A landscape with many valleys, sampled at points; each row gives a point and its height.
A ball rolls from a point to the lowest of its 2 nearest points, and stops where none of them is lower. Distance is the straight distance between rows; heights are no part of it.
(851): [  4 -15  25  -3  -8 -11  -9  21  -7   2  24  18  18 -10 -16  29   7 -25
  27  42 -35   6  -9]  height 56.8
(548): [ -3 -14 -15  -1  22   1 -27 -41 -10 -13  12 -27  26 -12 -31 -26  -1  21
 -20  -7  14 -22  22]  height 56.6
(184): [-25 -46  29  -2  19  10 -19  10   6  39 -33 -11   7 -21  17  21   9 -24
  -9 -22  -2  -3 -36]  height 19.7
(75): [ 26  23 -21  -8 -19  33 -21 -33  -9  13  -3   8   2   5   2 -38 -16  34
  -9 -24  52  -5  11]  height 62.5
(172): [-17  17   5  23 -13   2   1   4 -12 -28 -13 -16  -9  -6 -17 -30  22  14
 -13  12 -49 -10  11]  height 52.7
(864): [ 10  -9 -23   8   6  -1  17  17  27  29  22 -46   0 -15   7 -17   8  13
 -17  -8  -3  -4   6]  height 25.3
(630): [-19  -8  26  38  12 -19  17  15  31 -11 -11  20   1   0  23  -3 -16  -8
  23   3 -11  35 -27]  height 24.9
(639): [ 17  12  -8   5  10  26 -48 -24 -21  -5 -27 -18  21   1  -7 -37   2  15
  -6  -8  35 -25  15]  height 59.6
(32): [ -4  15  45  26  24 -47  26  21  10 -11   4   4   0  -6  -2 -10 -13  20
  12  15  -2  19  -5]  height 20.4
(600): [ 10  68 -16  19 -13   5 -24  33 -33   3  15  -6 -22  37  13   1 -58 -22
  -8  21  27  -6   5]  height 37.9
(768): [-14  10  -5  14  -7   7  -3 -29  26  -3  21  -1  -4   0  -9  -7 -10  35
  11  16 -10  13   2]  height 59.3
(633): [ -1 -35  -3  -8  19  30  17  10  19  19 -18 -22 -22 -30   6  -3  -6   9
  38  -5  -1  21   2]  height 58.2
(432): [-22  19  -3   5  -7 -13   5 -17  -1 -13 -16   8  -1 -34  -7 -25 -12  -2
  -1 -16 -34 -19  43]  height 49.5
(257): [ 10  39 -11   7 -26  14 -53 -10 -25 -16   9   2   4  21   3   1 -10  28
 -23  -3 -13 -14  -5]  height 52.6
(715): [-23 -62  11  18  11 -14 -12 -22  -7  19  -2  14  29  -7 -21 -11   3   5
 -14 -14  -9   8 -20]  height 49.9
(27): [ 26  15  21  20   0 -39  -5  19  -6 -15  12  -1 -12  12   6 -17  14  28
  -8   6   9  -1  11]  height 11.2
(558): [ 25 -18  -1  -6  -6   5 -34   1 -22  10  22  -2 -20  -3 -16   6  10  13
   9  16  -2 -24  31]  height 74.2
(655): [ 19  12 -29 -34  16 -28   0 -64  -4 -11 -15 -18  -5  12 -15  -9  -7 -31
  -7 -25   4 -32  44]  height 43.0
(324): [ -8 -23   3 -17  13  30  54  27 -12   6  20 -15  -3   0  12  15   6  11
  -8   9   1  -9 -16]  height 24.7
(750): [-18 -13   8  -4   5 -10   3 -11  27   5 -10  37 -21   3   7  -4  26  14
   7 -29   7   0 -11]  height 49.8
(885): [ -1  33 -15  18  -4 -15 -10  24 -60 -14  10  24 -20 -18   0  -6 -28   5
  21 -12   0   0 -12]  height 44.4
(308): [ -7 -38 -15   1  45 -12  12 -40   3 -13  -7 -16  11 -34 -28 -25  -1 -21
  -7  -9  -5 -14  16]  height 53.9
(643): [  2 -22  41  -4  17  11   6 -23   4  14 -13   6  -1 -22  17  51  23 -20
   1 -14 -10  -5 -29]  height 14.2
(736): [  5  -2   0  29  -1   0  38  19  25  19  11  -4 -31  12  29  42 -30 -12
   3 -23  -4   3 -19]  height 33.6
(699): [-34 -33   1  -4   3 -15   4 -61  11  31 -41  -7  35 -14  14 -17  -5 -76
   9   6 -14  10   7]  height 53.6
(194): [  8 -18 -24  23  -5   4  -2  21 -31  -6 -14   6 -11 -14 -14  16 -15   7
  41 -31 -19   3 -15]  height 42.1
(646): [-13   9 -15 -17   1 -14 -10  48  24   1  21  -8 -39  18 -17  -5 -13   0
 -16  27 -12  24   0]  height 67.8
(706): [ 15   9  -6 -22  23  14  -3  23 -36   3  19 -30 -28  11   9  -4 -13  33
 -35   1  19   1 -36]  height 68.8
(458): [-10 -36   1 -19  22 -11 -23 -15  36  35 -27   3  26 -47  33   0   7 -30
 -13 -10  -8 -14 -24]  height 24.3
(878): [ 28   0 -13  17 -30   5  14  10  16   6 -23  -8   8  -1 -19  29  -5  -5
  32  -8 -22  -8  -1]  height 39.6
(208): [ 16  21 -17 -10   7 -11   8  10 -40   2  30 -10 -29  41  12  28  -2 -10
  -3  36  38   1  13]  height 32.9
(536): [ -2   9  12 -20 -17  17  -4 -18  -4 -32 -22  34   5 -10 -43  12  -1   2
 -13 -20 -12  22  14]  height 58.3
(446): [ -8  -5  12  -3 -13  -5  47  31  18  35  11 -26   5  10   2   1   0   4
 -12  20 -25  12   0]  height 10.3
(590): [  2  -1  15  21   6   7  -2  -3 -16 -35  -2  22 -20 -14 -31   1  24  -2
  -4   1 -27   5 -16]  height 55.8
(206): [ 13  39   2  -5  -5 -10 -40  14 -57 -15  20   6 -20  -8  16   5  -3  11
  -9   8 -26  -1 -13]  height 48.0
(415): [  4  10  -2 -29 -10 -11  17  20 -31  11  -2   4   5  16 -29   0   5  28
 -12 -12   7  53 -22]  height 30.0
(357): [-19 -60   2  10  31  -5  -8 -53   8  10 -34  -2  20  -4  -7  -3   8 -48
 -15 -27 -11   8   4]  height 52.0
(728): [  7   5   8 -30  -3  18  21   9 -11  16   8   1  -5  -5 -31 -18  48  20
  17  12  20  25  -7]  height 40.6
(330): [ 14  20  -4  -4  17   4   0 -32  20 -23  17 -10 -21   1   8 -24  60  10
 -16  -2   2 -20  26]  height 40.1
(359): [ 22  12 -28 -13  -6  10  -5 -43  17 -29   2  -6  13 -15  29  11  12  14
  24   0  -5 -34  16]  height 48.7
(321): [ -2 -22   3  31  -7   8  27  -6  47  17 -26  -8  -2  -6  15  29  -2 -27
  11 -19 -14 -25   4]  height 36.7
(213): [  5   7 -14 -27  24 -33  11 -36  33 -16  -8 -11  47 -10   0   4 -15 -29
 -26 -30  -5 -23  31]  height 39.1
(103): [  1  -4  -2   5 -13 -12 -17   4  22  -5  19  19  35 -30   3  18  -6 -20
   3   3 -39   0 -18]  height 54.3
(411): [ -5  -3   6   9  -2   9  42 -24   4 -35 -19  -4  15   4  -5 -17  -1  39
   6 -10  24 -14  28]  height 55.3
(7): [ -3  26   6 -15  -7 -13  29  32 -26   9  17  -3 -13  13 -18  10  40  -6
  30  32  -5   5 -31]  height 48.6
(515): [-31 -31   6 -12   3 -21   6  31 -30  11  12  30   2  36 -25  35  -9 -17
  18  -5  17   7 -16]  height 44.8
(307): [  3 -19  21 -29 -32  22  19  38  13  -7  -8  37  -3  -9   4  21 -15 -11
 -16   6 -19  11   4]  height 63.2
(232): [  0  54 -32  -7  24 -12 -42   4 -54  13   8 -12 -29  45  17  18   2 -33
  -4  37  36  -7  -1]  height 16.5
(866): [ 23  44  -9  18  -9  39 -39  26 -25  -9 -10 -20  -2  50  -9 -21  11 -12
  -7  23  19  -1 -22]  height 62.3
(101): [-15  26 -13   1  -6 -11 -15  32  19  -5  24 -27  -3  37  -1  22 -40  27
  -4  14   6   0   5]  height 64.9
(647): [ -4 -19 -12  17   7 -31  28  39   9  -8   9  22 -21  18  28  19 -30 -19
  19  22  -4  12 -25]  height 29.3
(898): [ 21   7   6 -25  27  -8   1   3   2   8  -3 -20 -27 -24   3  15  13  30
 -11 -29  14   2 -26]  height 71.3
(460): [ -2  48 -26  23 -14  12 -26 -29  16 -32  12  -2  -4  23  -1 -11   9  32
  12  -4  11   6 -10]  height 56.5
(875): [ 14  14  21   4 -16 -34  -7  -2 -37   3 -16  10   3   7 -36 -23  10  38
  -7  -1   8  16  -7]  height 21.6
(377): [  7   4   6  19   9  -4  33 -29  -6 -30  -8  13  13 -30  10 -14  21   9
  33 -29  14   9  26]  height 53.5
(565): [-22   2  25  54  -9  12  14  -2  39  18 -25 -14   1 -15  46  17 -14 -52
 -16 -27  -2   9 -12]  height 39.0
(472): [-32 -18   3  -1  -7 -14   6  26   8 -16  -1  39  -4  44  -6  19  21   9
  16 -24  12  12 -31]  height 47.3
(652): [ -2 -38 -35 -23  -9   6   4 -34  45  -3   0  17  -7 -12  -9 -26  -3 -13
  -3  29 -10 -20  20]  height 35.8
(98): [ -3  53 -36   5   4 -19 -42  22 -48  21  22 -13 -36  29  31   7 -29  -1
  21  -1  19   3   3]  height 30.7
(861): [ 24   4 -12  11 -21 -20  -2  -8  26 -20  18  28  16  -6  36   1   7  10
   6  -4 -13 -37   0]  height 51.5
(775): [ 23  44   3  -4  -8   3   1  12 -14 -32  -2  -2  -6   3  22 -24  50  24
 -14 -23  11   1   6]  height 26.4
(231): [-10 -27   7 -19   9   2  -9 -40  57   7 -23  28  14 -23  12   6 -18 -44
 -11  14   3  -8   5]  height 29.4
(557): [ -4 -32  36   4 -36  -9  12  22  22  37  -6  19  26  16 -12  16  17 -41
   0  29 -14   2  -7]  height 60.0
(168): [ 20  -7  -5 -28  -5  29  14  13  -4  -9  20 -21  20 -24  16   2 -27  26
 -12  23   4 -12   0]  height 34.2
(675): [-12  -1  -9   2   7 -41  14  44 -32  -2  21  -8  -4  44 -13  23   1  -9
  12  14  19  -5  17]  height 40.9
(331): [ 14   0  18 -27 -12   3  34 -23  10 -10   6   9  30 -17  19   5 -14  27
 -42   6  -9 -11  10]  height 40.7
(363): [ 19  16 -10   2  -5  10 -10   1 -22   6  17 -11 -15  42   6 -31 -11  40
 -29  -2  46  11 -17]  height 65.8
(903): [ -6  -5  25  28   6  -5  19 -17  20   0  27  32   6 -16   3   6  23   3
  49 -33  22   5  -1]  height 51.9
(160): [ 19  69   6  13   9  37 -35   9 -38   0  -7  -1  12  19  25 -25 -10   7
  -4   9  21  15 -31]  height 66.6
(353): [-39 -54  23  12   9   4   1  29 -17  20  17  -3  19  13 -25  21 -21 -11
 -14  -9 -14   8  -2]  height 47.5
(129): [ 12  29 -12 -16   8   4 -19 -34  -5 -14 -21 -14  -5 -25 -34   2 -15 -10
   3 -14  -9 -34  61]  height 46.6
(407): [ -6 -39  31   7 -18  14  13  33   8  11  -4  24   3  14  23  22   2 -54
 -23   3 -14  30 -17]  height 62.7
(823): [  4 -16   3 -31  -5  11  -7   6  -6   8   3  13   6 -35 -14 -53  14  21
   4  16  16   7  13]  height 48.8
(394): [  4  49  12   0 -15  10 -19  20 -37   3  13  -9 -13  22 -30  -9  16   1
  20  48   8   1  -3]  height 55.7
(45): [ -3 -46 -21  -1   8   4  19  -4  58   2  -5 -23   5  -5   8 -21   6  15
  -3  13   3 -25  18]  height 34.1
(499): [ -4 -18   1 -14   3 -15  19 -18  26  27   7 -17  38 -21  -6   2  17  -2
 -25 -35   1 -12  28]  height 34.5
(319): [ 23  -4 -12  -7 -21  10 -31  24   1  20   1  -9 -41  15 -34 -11   6  16
 -25   5  -2   4  19]  height 71.4
(192): [ -6 -11  -2 -28 -18  37  -6  14  -3 -45 -15  24  -5  -1   9  -1 -28  21
 -11  -8 -11   9  30]  height 60.7
(420): [-14 -25  -2  -1  35  18   6 -29  22  -7  -8 -15  17 -46  -7  -4   3 -19
  28   4  -7  25  -3]  height 56.0
(806): [-31 -27  18   2 -23  23 -11 -17  21  21 -49   6  45 -16  31   0   8 -52
   6   9 -13  30  -5]  height 55.4
(313): [-12  30 -16   3 -12  12  17   0   2   5  19  -7 -29  27  12  17 -19  31
  33  26   6  -6 -18]  height 62.2

Where does a ball stop that starts at each point below?
(706): (308)
(377): (232)
(715): (232)
(319): (321)
(407): (27)
(160): (321)
(192): (446)
(565): (27)
